Each row is a point on a landscape with many valleys, with its height.
From any point a ball rolls to the lowest of the 2 points nearest to it. It stops when none of these is lower. Distance is the straight distance between rows; heights are no part of it.
k92 h=44.8: 122  129  143  142  127  129  103  100  127  146  99  104  126  134  127  121  83  157  151  98  139  135  146  134
k411 h=23.9: 120  124  116  150  101  102  153  143  151  113  160  122  161  108  85  77  112  117  145  148  133  78  135  109
k205 h=35.4: 145  141  150  142  126  155  146  150  120  137  97  152  122  89  158  136  158  95  94  132  96  142  130  124
k632 h=36.5: 132  150  123  99  130  116  135  123  98  172  149  128  77  140  148  152  142  131  153  114  130  118  132  134
k765 h=63.2: 134  161  133  150  113  125  95  109  170  124  120  136  121  106  124  100  140  172  110  97  111  121  97  130
k175 h=55.1: 118  100  146  92  136  186  122  125  109  158  128  127  123  164  135  168  151  114  72  115  171  116  97  163
k294 h=61.5: 127  155  135  140  99  130  114  130  168  125  120  126  115  84  110  76  159  132  121  137  86  113  116  97
k115 h=64.2: 133  137  140  128  115  154  148  107  97  170  119  131  133  129  144  157  108  126  115  98  139  112  135  133
k905 h=46.4: 139  103  137  120  145  153  117  111  127  94  145  146  167  173  117  145  99  121  78  108  173  123  91  153
k523 h=37.9: 151  108  152  126  109  128  139  131  152  70  103  138  141  103  102  77  82  154  179  113  146  140  132  109
k18 h=17.6: 107  138  115  128  110  95  112  142  165  106  144  121  127  111  95  75  135  136  150  170  106  102  132  91
k724 h=30.7: 145  145  100  157  127  84  143  96  134  155  148  128  124  128  152  139  131  164  134  75  118  111  114  149
k40 h=27.2: 119  145  136  132  117  115  130  82  152  127  155  129  133  140  117  109  94  142  137  95  133  99  136  107
k718 h=38.3: 135  137  143  124  119  128  96  132  154  103  114  148  116  116  124  94  114  153  103  133  129  159  87  118
k572 h=48.8: 148  126  119  137  105  83  153  126  119  127  153  99  101  96  147  101  131  129  164  122  109  169  111  128
k349 h=44.7: 145  149  93  118  119  115  140  135  109  126  129  154  137  121  154  125  142  88  120  167  72  106  127  110
k306 h=68.0: 151  159  110  156  155  143  155  129  161  100  126  160  172  116  143  132  112  141  163  129  136  111  139  144
k861 h=49.6: 95  119  141  149  124  152  148  143  152  126  128  135  173  119  92  117  159  92  128  164  108  70  187  104
k120 h=50.7: 135  147  142  115  119  150  125  140  111  123  160  135  127  120  93  119  147  94  111  138  107  111  151  112
k844 h=48.5: 142  136  149  141  130  149  137  112  138  106  125  148  153  124  123  123  80  127  141  104  139  121  144  119
k878 h=61.9: 102  133  103  165  126  89  113  111  178  134  115  113  155  123  123  95  110  175  145  136  128  102  123  125
k402 h=54.0: 109  100  158  110  145  156  113  172  99  139  94  126  125  132  118  150  123  95  83  164  165  161  135  127
k762 h=55.5: 159  115  138  153  161  135  140  156  119  103  101  150  159  122  144  136  89  121  146  127  165  166  132  164
k690 h=38.9: 117  160  104  117  152  124  118  144  124  131  112  146  110  132  161  143  145  127  130  168  99  137  130  117
k65 h=41.2: 147  131  102  111  116  101  170  130  144  81  120  161  121  124  152  98  103  134  141  156  119  150  93  92
k410 h=30.6: 150  114  126  115  134  85  140  151  129  122  146  141  97  116  185  107  141  94  122  145  116  164  79  131
k696 h=16.4: 103  143  131  168  116  131  107  141  143  149  88  101  146  96  94  104  116  146  118  146  118  125  149  120
k894 h=37.4: 138  130  138  131  102  128  99  60  165  132  105  97  124  133  156  111  130  174  143  94  108  159  105  124
k73 h=46.7: 140  149  107  110  116  88  100  135  119  119  177  127  102  132  100  106  148  110  120  124  91  104  117  120
k227 h=54.1: 119  158  133  122  132  152  113  142  107  172  105  129  97  121  136  150  151  139  123  127  128  126  132  144
k352 h=40.0: 143  121  116  134  108  102  142  132  147  83  118  126  138  109  98  82  82  163  157  131  149  138  106  114
k331 h=44.6: 137  137  81  128  130  117  115  137  101  163  141  130  122  137  125  168  191  151  93  111  111  92  109  171
k604 h=21.8: 95  105  136  148  124  93  155  98  182  126  146  108  140  142  124  79  105  138  193  130  138  112  142  97
k717 h=15.2: 93  100  147  165  92  101  131  120  178  137  123  99  150  104  102  65  115  139  158  143  128  111  137  98
k768 h=48.7: 136  143  126  99  121  130  106  133  94  127  182  126  114  146  89  126  161  95  97  130  103  99  123  130
k189 h=1.5: 138  127  127  132  148  126  155  141  92  157  130  113  123  135  125  156  105  127  175  110  165  142  157  154
k918 h=56.6: 131  133  155  132  121  155  157  142  100  169  125  115  121  96  116  145  139  107  157  112  134  119  181  131
k790 h=55.4: 163  146  134  126  136  132  142  157  110  126  160  146  116  98  141  124  163  90  150  134  99  129  142  142
k48 h=53.9: 136  119  137  133  121  161  110  111  95  165  105  125  141  152  128  170  125  148  85  72  157  110  108  161
k445 h=45.3: 151  150  110  113  114  89  120  148  130  100  162  137  103  105  127  89  147  112  150  143  90  130  108  111
k675 h=27.4: 133  143  107  137  109  91  134  99  121  160  133  118  102  123  163  128  133  152  114  106  99  135  100  129
k788 h=37.3: 148  121  124  150  133  160  130  111  118  119  152  116  179  143  100  151  107  139  133  89  155  104  132  171
k45 h=56.9: 157  154  133  140  115  126  147  129  134  127  152  146  127  91  142  107  146  113  136  120  101  116  121  129
k112 h=53.5: 127  99  129  102  131  161  115  172  80  138  154  107  119  137  110  145  176  78  85  154  136  130  111  161
k326 h=26.4: 83  135  132  135  133  117  122  131  151  141  128  116  136  131  101  114  117  129  146  161  120  107  172  96
k407 h=51.1: 136  130  122  125  127  135  97  173  81  147  154  114  113  115  104  126  173  94  82  142  112  126  108  151
k907 h=49.5: 113  124  121  175  128  103  139  93  156  163  121  108  162  128  144  109  96  150  157  96  139  88  136  136
k989 h=21.4: 109  121  133  130  116  104  81  144  123  124  115  98  102  120  112  114  124  146  97  139  127  180  96  120
k729 h=39.9: 128  148  117  116  131  99  162  103  112  160  154  113  95  131  166  136  133  121  175  117  109  122  138  115
k423 h=50.6: 140  131  128  129  112  95  138  138  89  162  159  98  90  103  141  119  140  115  146  115  107  147  129  138
k238 h=34.9: 128  107  154  136  120  126  63  116  125  113  81  115  119  152  126  103  83  150  104  112  148  170  114  130
k744 h=43.4: 138  98  130  106  164  110  134  142  149  109  156  144  140  152  151  128  115  97  80  129  182  134  86  151
k122 h=60.7: 120  120  125  99  85  123  117  122  185  92  125  93  119  102  129  99  184  139  175  168  85  158  124  71
k530 h=39.6: 139  91  134  110  123  95  125  138  163  97  120  151  127  126  155  86  96  128  83  130  168  142  55  123
k862 h=66.1: 117  133  128  126  102  118  140  81  94  178  110  113  110  145  145  150  88  147  114  90  132  123  124  118
k162 h=32.8: 90  129  123  143  146  145  141  111  153  167  153  129  170  156  124  133  146  126  140  145  138  52  152  130
k543 h=44.5: 133  132  113  143  116  95  149  145  110  127  149  111  130  109  109  111  110  120  149  142  123  136  145  121
k630 h=56.8: 139  114  113  136  128  167  118  110  108  138  144  127  151  153  114  174  152  155  87  87  146  102  109  182
k421 h=36.6: 120  147  112  143  136  148  92  119  134  136  140  125  152  141  80  146  149  165  85  106  132  91  130  159
k190 h=68.5: 136  116  127  143  89  112  138  78  139  126  104  108  142  125  143  101  80  153  146  106  121  152  114  115
k893 h=5.3: 99  130  117  134  112  83  94  115  122  146  141  85  104  133  89  123  119  163  118  119  120  131  135  114
k404 h=62.8: 134  113  92  127  139  182  171  115  112  86  158  136  173  146  125  150  132  117  131  160  124  118  134  159
k129 h=64.5: 155  126  107  127  159  147  178  141  121  81  159  153  166  151  125  145  119  105  139  151  150  137  125  150
k456 h=33.6: 149  94  143  114  102  103  153  149  138  105  125  140  104  90  165  90  127  99  116  150  124  172  85  108
k321 h=31.3: 128  100  106  105  125  110  133  116  85  166  138  130  109  177  114  186  127  146  95  87  171  114  117  148
k978 h=29.7: 107  109  136  119  146  100  86  154  118  160  108  106  90  133  150  140  134  135  88  126  157  169  93  150
k165 h=72.8: 143  102  114  123  96  88  123  109  160  94  132  67  133  126  100  95  121  174  184  123  142  177  108  127
k866 h=43.5: 130  147  84  123  131  85  146  111  151  100  135  131  122  140  141  109  102  156  153  146  118  145  99  108
k381 h=44.0: 156  93  158  140  126  125  110  124  136  104  100  146  153  138  159  101  73  118  92  93  168  134  79  139
k492 h=54.3: 115  132  120  118  128  190  150  142  112  153  119  124  139  118  116  161  190  108  148  154  110  81  180  143
k536 h=37.8: 122  97  100  111  108  186  144  139  77  153  119  113  127  142  130  170  177  123  98  157  136  111  106  182
k186 h=9.9: 122  150  138  121  150  147  143  127  157  90  112  176  141  126  123  149  132  118  131  152  115  116  174  95
k438 h=35.0: 137  139  133  130  134  114  101  147  130  119  148  139  117  121  124  118  132  130  87  133  132  144  91  140
k156 h=43.6: 152  137  111  120  119  103  151  151  143  92  124  157  112  94  151  102  142  118  158  162  94  144  118  104
k347 h=19.4: 100  147  118  119  105  112  112  112  127  171  124  88  85  117  153  120  157  138  149  137  82  129  135  106
k680 h=58.9: 125  132  122  148  152  117  134  138  147  93  94  138  151  121  119  120  85  147  172  147  142  149  156  126
k535 h=47.1: 147  118  127  128  147  118  128  158  94  120  173  120  132  136  103  145  129  117  121  128  161  143  123  170
k202 h=35.9: 131  136  110  112  149  117  135  162  116  101  104  166  118  120  168  147  152  96  124  183  89  147  135  107
k953 h=22.8: 114  152  145  155  122  157  121  136  126  157  78  122  130  91  123  126  128  128  112  126  112  135  148  119
k800 h=41.5: 118  126  122  155  125  88  91  92  165  145  134  118  131  141  100  122  123  182  116  60  129  94  136  131
k371 h=51.5: 98  112  128  140  123  170  157  136  122  161  131  115  165  125  109  139  168  101  143  156  121  61  183  132
k734 h=13.9: 103  142  142  134  107  120  84  122  139  130  117  92  107  118  85  99  120  159  114  129  118  154  129  105
k67 h=51.0: 148  129  111  94  148  153  136  161  86  127  149  143  124  135  149  155  183  83  142  160  108  119  130  158
k174 h=47.9: 148  106  114  99  162  137  150  156  97  119  175  138  126  149  155  149  158  76  128  154  140  133  110  164
k809 h=72.2: 140  100  104  126  90  73  130  101  138  98  146  87  116  138  104  104  111  165  146  112  129  174  91  112
k458 h=40.8: 138  127  142  123  107  124  93  87  162  110  97  123  112  137  147  106  115  170  111  110  118  167  79  119
k216 h=36.7: 151  94  157  116  92  112  133  152  144  96  124  142  110  88  131  76  115  129  110  123  143  163  70  118
k646 h=29.8: 113  135  105  142  131  119  153  104  133  145  172  116  168  153  104  131  122  128  136  118  141  64  146  135
k554 h=26.1: 109  145  142  119  115  134  112  151  97  155  128  104  84  110  106  123  150  109  125  134  104  139  148  104
k102 h=23.0: 121  139  141  104  117  137  152  120  120  117  115  161  117  131  133  137  116  101  98  152  101  133  148  74
k203 h=59.5: 129  159  148  157  117  148  129  104  172  147  141  143  145  98  133  100  139  136  131  96  113  80  129  122
k341 h=58.4: 125  128  140  97  113  210  136  123  102  172  106  139  106  147  134  171  168  119  97  114  156  101  106  152
k520 h=11.2: 111  132  141  121  105  127  106  108  124  159  105  89  89  117  144  125  137  148  135  128  105  174  127  111
k733 h=60.9: 118  124  99  125  127  185  145  111  115  120  155  117  168  144  115  156  154  134  127  155  118  88  146  160
k420 h=50.9: 144  121  161  139  149  131  106  138  140  137  107  144  118  116  172  122  117  129  114  107  151  168  98  158
k599 h=45.5: 129  98  110  94  173  114  139  153  122  130  158  133  131  156  163  148  139  88  96  159  168  132  96  160
k773 h=40.4: 129  114  153  125  120  126  85  92  134  111  99  96  114  148  125  106  92  159  154  110  134  174  134  121
k289 h=62.7: 106  120  122  146  100  118  110  94  190  115  89  108  152  119  129  85  108  177  157  141  118  131  118  104
k995 h=19.1: 112  150  123  110  157  137  134  131  129  115  130  150  128  151  122  151  112  128  145  159  127  127  165  99
k749 h=26.0: 124  121  173  130  134  140  133  141  120  109  105  137  122  108  103  138  108  113  145  122  134  157  186  106
k148 h=61.6: 128  126  152  108  113  202  157  116  91  163  109  144  128  135  147  173  134  107  101  112  144  114  133  136
k86 h=13.2: 144  109  140  113  144  204  143  132  120  101  164  148  146  125  143  145  184  97  113  137  116  128  117  173
k13 h=43.1: 118  127  108  111  133  207  127  151  99  145  104  128  126  136  120  167  190  123  100  166  125  115  124  164
k651 h=26.2: 124  142  117  83  140  144  140  138  93  135  128  149  109  141  140  160  161  79  145  157  92  104  166  102
k363 h=16.5: 132  129  139  138  143  141  117  139  94  148  116  112  140  134  110  152  99  140  138  115  163  138  148  159
k417 h=70.8: 155  94  124  149  100  84  128  104  120  106  113  118  130  137  127  102  74  151  117  81  150  154  87  130
k515 h=51.3: 126  140  134  136  126  115  107  121  113  168  125  115  105  124  126  143  135  154  119  92  136  132  123  152
k236 h=45.4: 144  122  164  133  125  147  148  120  137  95  84  164  141  112  144  133  94  116  128  111  126  149  150  103
k37 h=35.5: 131  104  166  134  99  137  109  115  168  88  87  110  138  106  94  78  98  156  172  121  134  146  156  101
k751 h=44.4: 133  110  106  142  118  72  113  79  163  128  134  85  122  140  128  117  127  184  170  76  129  156  119  139
k63 h=17.7: 115  136  160  132  144  134  147  113  188  84  100  170  138  116  125  128  123  129  160  127  126  108  184  88
k939 h=46.9: 151  129  96  158  141  90  141  102  132  112  108  129  145  157  149  121  73  162  147  79  146  140  100  151
k505 h=52.4: 126  109  127  93  140  140  115  132  104  142  167  138  109  177  116  167  160  124  76  115  159  117  104  159
k935 h=32.4: 119  159  127  146  154  152  133  142  160  135  128  144  156  110  135  132  154  124  146  150  107  91  162  133
k664 h=17.1: 120  131  130  98  127  120  150  144  86  136  128  132  95  133  136  153  126  92  146  156  107  144  167  90
k699 h=39.4: 120  141  111  146  134  113  93  110  136  152  125  135  131  150  100  153  131  176  84  81  129  96  128  138
k556 h=15.4: 143  111  145  114  152  187  154  145  123  108  123  169  144  120  158  169  172  88  104  147  125  136  137  151
k590 h=67.0: 134  138  113  156  157  133  185  134  160  106  127  149  170  116  134  130  115  115  178  140  130  105  173  124
k229 h=3.2: 105  116  141  96  119  113  139  122  104  124  122  106  86  135  140  144  110  119  153  151  116  184  155  83
k477 h=26.8: 131  134  98  140  120  99  156  123  128  112  176  115  159  139  83  108  108  120  130  134  135  90  139  123
k652 h=26.5: 133  111  98  122  137  122  151  130  80  153  139  120  139  168  124  174  119  135  110  121  167  120  114  165
k922 h=58.2: 138  156  122  148  122  124  132  125  147  144  171  127  141  104  118  105  153  117  138  121  107  77  135  136
k509 h=42.1: 144  128  125  132  111  102  151  129  124  101  144  134  134  120  104  105  85  128  132  131  139  141  119  111
k659 h=32.3: 126  154  115  78  133  125  117  133  85  154  160  135  84  152  144  147  152  95  147  137  106  103  136  116
k808 h=30.0: 149  136  107  138  114  135  136  140  129  98  175  131  165  118  81  110  137  122  113  145  125  93  124  144
k197 h=44.2: 157  108  121  150  149  86  133  146  104  119  155  123  138  133  114  131  105  131  133  92  171  155  107  173
k396 h=24.0: 121  143  107  115  103  85  118  117  103  156  136  110  84  121  168  122  152  125  123  133  74  142  103  114
k657 h=60.1: 116  146  113  151  159  115  118  138  143  117  128  121  160  134  101  125  94  155  163  148  153  120  154  140
k686 h=51.2: 108  86  148  109  147  184  125  160  120  115  114  134  154  135  122  150  142  83  64  172  155  147  123  148
k317 h=16.7: 121  128  168  116  130  150  131  157  103  133  116  132  99  109  104  144  138  96  117  133  124  152  165  105
k398 h=56.7: 103  107  150  101  151  128  121  169  112  135  94  140  99  132  154  156  131  93  96  168  135  169  136  106
k263 h=60.0: 117  151  156  134  128  198  139  128  128  148  98  138  131  105  105  148  168  101  103  119  107  102  170  108
k568 h=31.8: 117  126  166  126  140  139  154  118  131  127  122  130  131  122  113  141  101  115  174  110  139  125  203  104
k320 h=71.6: 142  91  112  121  107  67  137  110  130  98  129  111  112  148  132  106  92  148  119  115  149  183  72  119
k15 h=48.4: 156  137  155  146  139  132  107  101  150  120  104  148  119  123  177  116  106  153  142  85  136  156  100  149
k287 h=42.3: 120  150  92  116  135  145  98  151  97  159  129  125  116  141  119  158  179  136  89  149  114  102  106  156
k522 h=30.1: 133  148  145  152  140  180  135  139  119  153  73  150  138  98  158  157  142  126  105  122  114  136  140  139
k589 h=53.3: 131  132  160  136  113  125  137  136  104  160  140  99  97  99  121  126  121  122  158  106  132  154  156  132
k498 h=50.4: 129  128  111  82  132  139  106  131  79  139  178  127  103  173  102  158  169  113  100  132  128  102  119  143
k38 h=58.5: 118  142  125  114  125  109  114  140  149  109  134  120  95  99  151  111  166  116  180  154  71  143  152  94
k126 h=48.6: 135  150  127  145  123  121  107  151  101  158  143  108  114  106  106  130  161  131  101  114  117  128  121  155
k929 h=35.6: 127  121  109  110  149  108  147  148  108  112  132  151  123  149  153  142  103  101  113  172  134  157  112  108
k966 h=27.9: 126  147  136  117  108  136  155  102  148  112  139  159  128  127  126  117  110  106  125  139  98  100  149  71
k134 h=31.1: 129  156  131  119  118  140  147  89  134  135  162  148  143  139  126  125  118  115  115  115  111  84  134  101
k711 h=31.6: 125  122  168  145  116  141  111  135  137  112  93  116  127  98  100  104  98  135  143  119  128  165  162  110
k700 h=30.8: 83  127  158  128  138  143  136  130  138  148  108  123  132  126  101  142  124  117  158  141  138  102  210  97
k56 h=65.8: 142  143  109  134  160  137  174  144  118  114  151  134  158  135  120  147  126  110  170  144  140  125  161  142
k793 h=18.9: 84  90  157  173  123  108  151  122  181  140  116  121  158  132  123  90  106  127  173  146  136  105  159  96
k577 h=15.3: 114  116  153  100  119  121  136  125  115  111  122  136  99  136  127  126  101  104  114  150  122  173  138  76
k418 h=53.1: 152  139  153  104  140  146  125  148  120  101  178  158  112  131  114  125  141  90  122  137  126  135  133  126
k140 h=52.9: 147  116  143  138  164  133  115  152  116  134  126  136  143  128  149  142  118  121  119  117  171  152  107  175
k171 h=22.2: 113  116  155  119  129  128  84  120  118  160  91  100  80  128  150  129  134  144  109  109  134  182  100  138
k584 h=57.3: 122  151  135  118  135  177  129  151  112  155  112  134  116  111  124  153  174  110  124  145  109  112  159  127
k277 h=67.5: 124  123  110  149  103  89  147  67  127  163  112  104  132  134  156  130  91  157  138  88  119  129  117  121
k23 h=49.1: 135  120  131  100  162  175  137  113  127  106  154  158  152  182  141  162  113  115  99  137  158  126  107  146
k753 h=38.6: 142  118  175  138  132  153  138  158  146  107  86  167  120  88  146  124  145  90  82  128  120  160  120  118
k336 h=63.9: 125  150  140  149  111  137  113  90  179  127  96  135  138  114  142  100  102  165  135  110  114  123  114  111
k500 h=40.3: 155  127  105  156  126  116  145  117  120  114  155  130  166  139  109  137  98  141  118  90  149  110  112  150
k448 h=33.3: 127  147  101  153  125  144  105  142  129  120  152  116  165  122  72  124  158  143  90  143  121  93  128  159
k286 h=31.5: 126  108  150  119  145  111  85  158  154  116  127  132  117  128  128  104  126  116  64  126  165  150  78  142
k766 h=31.2: 81  159  103  105  150  113  102  129  130  162  144  117  104  154  118  144  145  148  153  153  126  85  151  113
k33 h=47.0: 147  117  147  149  127  146  102  112  120  126  103  146  158  144  148  138  88  133  79  83  154  122  90  148
k257 h=32.2: 132  101  87  115  107  144  154  124  65  161  144  116  136  156  131  175  149  119  92  135  142  106  105  167
k155 h=60.8: 131  118  145  128  145  117  163  146  114  110  89  156  111  108  162  166  133  97  129  146  115  166  161  111
k137 h=59.1: 120  125  97  118  125  185  126  94  115  128  165  125  148  156  108  162  175  153  105  117  120  79  120  173
k579 h=13.8: 79  134  114  125  108  98  102  132  110  181  129  75  95  130  104  132  138  148  138  137  123  105  149  107
k618 h=42.0: 143  118  178  133  149  163  133  142  145  93  88  182  139  114  145  146  124  101  101  120  139  150  141  121
k813 h=27.6: 133  118  152  138  138  132  89  140  108  122  104  125  138  140  105  128  87  136  101  122  158  153  125  145
k888 h=61.1: 122  138  103  156  146  91  105  111  157  114  129  119  150  148  104  119  92  178  147  111  145  114  132  142
k914 h=17.4: 137  130  111  115  129  135  158  141  71  164  146  115  118  140  127  167  139  119  145  131  156  118  139  160
k159 h=21.9: 91  151  119  131  134  115  93  147  146  132  135  102  111  110  106  106  146  140  146  164  99  124  148  103
k191 h=46.5: 141  151  97  146  125  91  105  139  116  160  153  122  114  112  125  127  176  142  106  104  93  102  116  151
k622 h=44.1: 148  94  121  134  157  111  110  127  112  97  143  138  157  178  104  142  90  134  102  84  187  131  106  162
k298 h=43.0: 137  113  116  147  103  72  113  79  162  129  145  115  116  139  109  112  117  182  136  54  120  126  119  123
k617 h=52.2: 126  108  152  93  156  192  144  120  112  129  128  156  135  169  154  178  127  105  113  127  168  130  127  147
k649 h=50.0: 131  107  123  119  163  124  116  168  102  141  144  121  129  143  127  160  149  127  105  135  176  145  108  188
k633 h=42.4: 168  108  120  142  139  97  140  133  126  90  162  142  147  151  109  122  96  130  113  75  176  135  91  158
k549 h=41.7: 148  86  139  120  131  119  124  140  153  102  134  147  159  131  146  109  105  106  69  107  182  119  70  147
k51 h=59.0: 124  99  147  118  156  121  142  147  132  107  78  160  121  129  170  154  109  106  113  155  141  178  138  110
k911 h=35.7: 125  132  123  90  116  118  126  121  84  185  136  130  78  159  134  166  138  132  111  101  148  114  113  131
k834 h=23.8: 130  102  142  128  140  221  144  118  118  103  154  132  155  133  131  158  150  126  117  122  139  127  121  182
k798 h=34.7: 86  156  129  116  154  139  115  135  153  176  134  132  114  141  137  129  173  129  163  149  118  66  165  116
k296 h=47.6: 106  119  144  161  123  120  130  103  152  154  106  96  141  113  132  104  100  144  174  117  130  126  160  123
k473 h=39.5: 104  163  85  109  133  112  85  151  102  159  124  120  103  139  129  143  166  132  121  158  93  96  123  122
k24 h=48.3: 126  124  98  173  130  87  158  91  152  123  112  107  161  151  136  102  72  157  174  88  146  113  125  135
k290 h=36.9: 110  148  103  93  144  102  71  167  92  136  144  119  80  151  131  143  165  118  108  147  112  126  105  124
k62 h=27.3: 111  99  150  112  130  103  94  146  139  119  112  119  106  130  137  105  104  117  84  146  152  179  90  117
k231 h=32.1: 136  120  135  136  145  203  140  116  120  107  135  130  180  140  118  162  118  132  140  116  151  116  150  163
k524 h=28.3: 128  131  159  112  124  131  131  101  151  114  112  129  98  119  152  128  123  136  166  126  108  177  145  98
k273 h=26.3: 92  157  118  90  143  141  122  133  113  149  121  134  95  155  123  160  129  135  147  159  130  112  166  97
k971 h=10.7: 85  124  136  173  108  109  109  133  164  155  122  96  153  109  90  81  128  139  120  145  122  90  138  111
k671 h=47.8: 111  107  132  116  146  203  122  158  104  132  92  132  146  140  116  169  160  115  83  168  146  143  131  158
k516 h=25.9: 140  142  124  131  146  182  145  135  134  105  129  158  157  115  134  156  162  111  128  150  106  111  151  148
k511 h=34.0: 104  113  117  107  140  84  81  163  104  149  141  111  78  149  121  152  154  131  80  126  139  151  94  135
k582 h=41.9: 135  148  99  116  138  128  137  133  94  153  131  146  124  136  159  152  144  112  112  155  109  118  116  132
k34 h=45.7: 143  152  136  141  142  131  132  91  137  139  123  144  132  132  163  136  94  153  148  84  136  123  120  142
k4 h=69.7: 146  112  151  151  92  119  115  93  118  130  94  117  133  125  153  107  71  138  111  85  133  154  100  121
k760 h=46.6: 139  142  106  131  106  141  156  134  134  106  126  160  165  109  123  113  133  104  111  165  88  90  136  104
k695 h=31.7: 109  104  130  97  152  96  119  143  129  124  130  129  108  151  156  130  98  103  91  161  154  165  94  114
k636 h=57.1: 136  156  140  118  148  122  115  153  134  121  148  137  92  103  136  122  160  113  168  139  100  140  151  121
k385 h=22.9: 125  136  145  131  127  124  141  114  173  103  120  143  121  105  133  111  120  134  167  135  113  135  157  96
k449 h=46.8: 131  122  123  131  95  87  138  142  120  121  162  88  100  92  114  84  133  117  171  137  100  149  139  109
k525 h=20.8: 113  114  125  129  100  104  154  144  166  92  130  128  142  96  90  68  113  145  163  162  126  101  140  82
k930 h=42.8: 139  154  115  138  144  124  158  112  125  149  145  138  131  127  153  142  119  129  156  114  125  113  137  138
k715 h=24.3: 109  121  123  141  119  84  146  79  170  120  157  112  138  156  105  87  89  148  162  94  142  99  128  99
k683 h=21.7: 88  142  127  121  108  134  121  151  94  190  95  89  90  111  114  138  143  130  139  145  120  119  162  107
k746 h=27.5: 135  136  114  119  134  93  118  144  107  155  136  131  86  120  186  136  157  118  115  135  108  154  86  139
k480 h=45.2: 139  130  80  139  130  72  146  91  147  109  125  118  125  156  148  121  100  175  149  102  129  155  87  129
k355 h=59.6: 118  136  125  106  116  119  112  125  165  91  120  112  101  115  148  120  160  142  167  164  87  182  128  87
k938 h=35.8: 96  147  126  141  160  119  130  133  170  153  120  138  132  119  157  127  156  133  177  159  111  99  171  118
k820 h=50.3: 147  127  145  156  115  148  99  100  100  150  90  125  146  147  146  144  88  148  102  57  141  104  113  147
k833 h=57.4: 155  115  131  148  140  136  147  138  128  80  84  157  166  128  132  123  63  123  152  129  155  150  139  127
k964 h=53.4: 156  139  104  114  137  134  128  155  95  123  170  130  138  115  123  127  176  78  152  151  89  101  139  159
k486 h=60.6: 121  141  156  164  109  135  125  127  186  133  115  129  137  79  118  78  140  144  142  116  110  103  136  110
k474 h=38.7: 138  128  93  105  131  90  152  153  118  82  140  153  118  135  140  113  106  101  138  178  112  155  111  90
k399 h=50.8: 157  124  149  146  147  167  137  108  120  95  119  140  175  159  132  135  62  116  159  78  161  110  145  134
k666 h=62.3: 125  171  122  155  126  130  93  143  153  134  117  127  114  92  114  97  162  146  100  132  96  123  105  127
k138 h=73.4: 160  89  128  102  86  114  141  112  152  75  107  84  145  125  107  88  114  161  193  135  145  191  106  109
k220 h=32.0: 147  147  109  119  145  145  140  154  131  86  123  178  144  118  141  145  160  101  124  177  96  120  145  123
k807 h=33.2: 140  121  158  120  98  144  123  78  178  113  97  111  125  114  153  104  127  154  170  109  106  167  133  104
k759 h=48.2: 120  132  131  150  110  137  153  148  166  103  111  156  164  89  107  102  154  103  123  161  92  77  165  91

Call two points neighbours if one is among the 2 nearest of the other. Go from one point of each pair to the other, from neighbour to neighbour, staying as low as possible. Name the highest point that can't be avoided.
k18 / k62 -> k568
k86 / k317 -> k458
k893 / k749 -> k554
k229 / k652 -> k632
k86 / k186 -> k938
k971 / k229 -> k134

Where does a ball stop that starts at each point below?
k227 -> k520
k809 -> k768
k336 -> k633
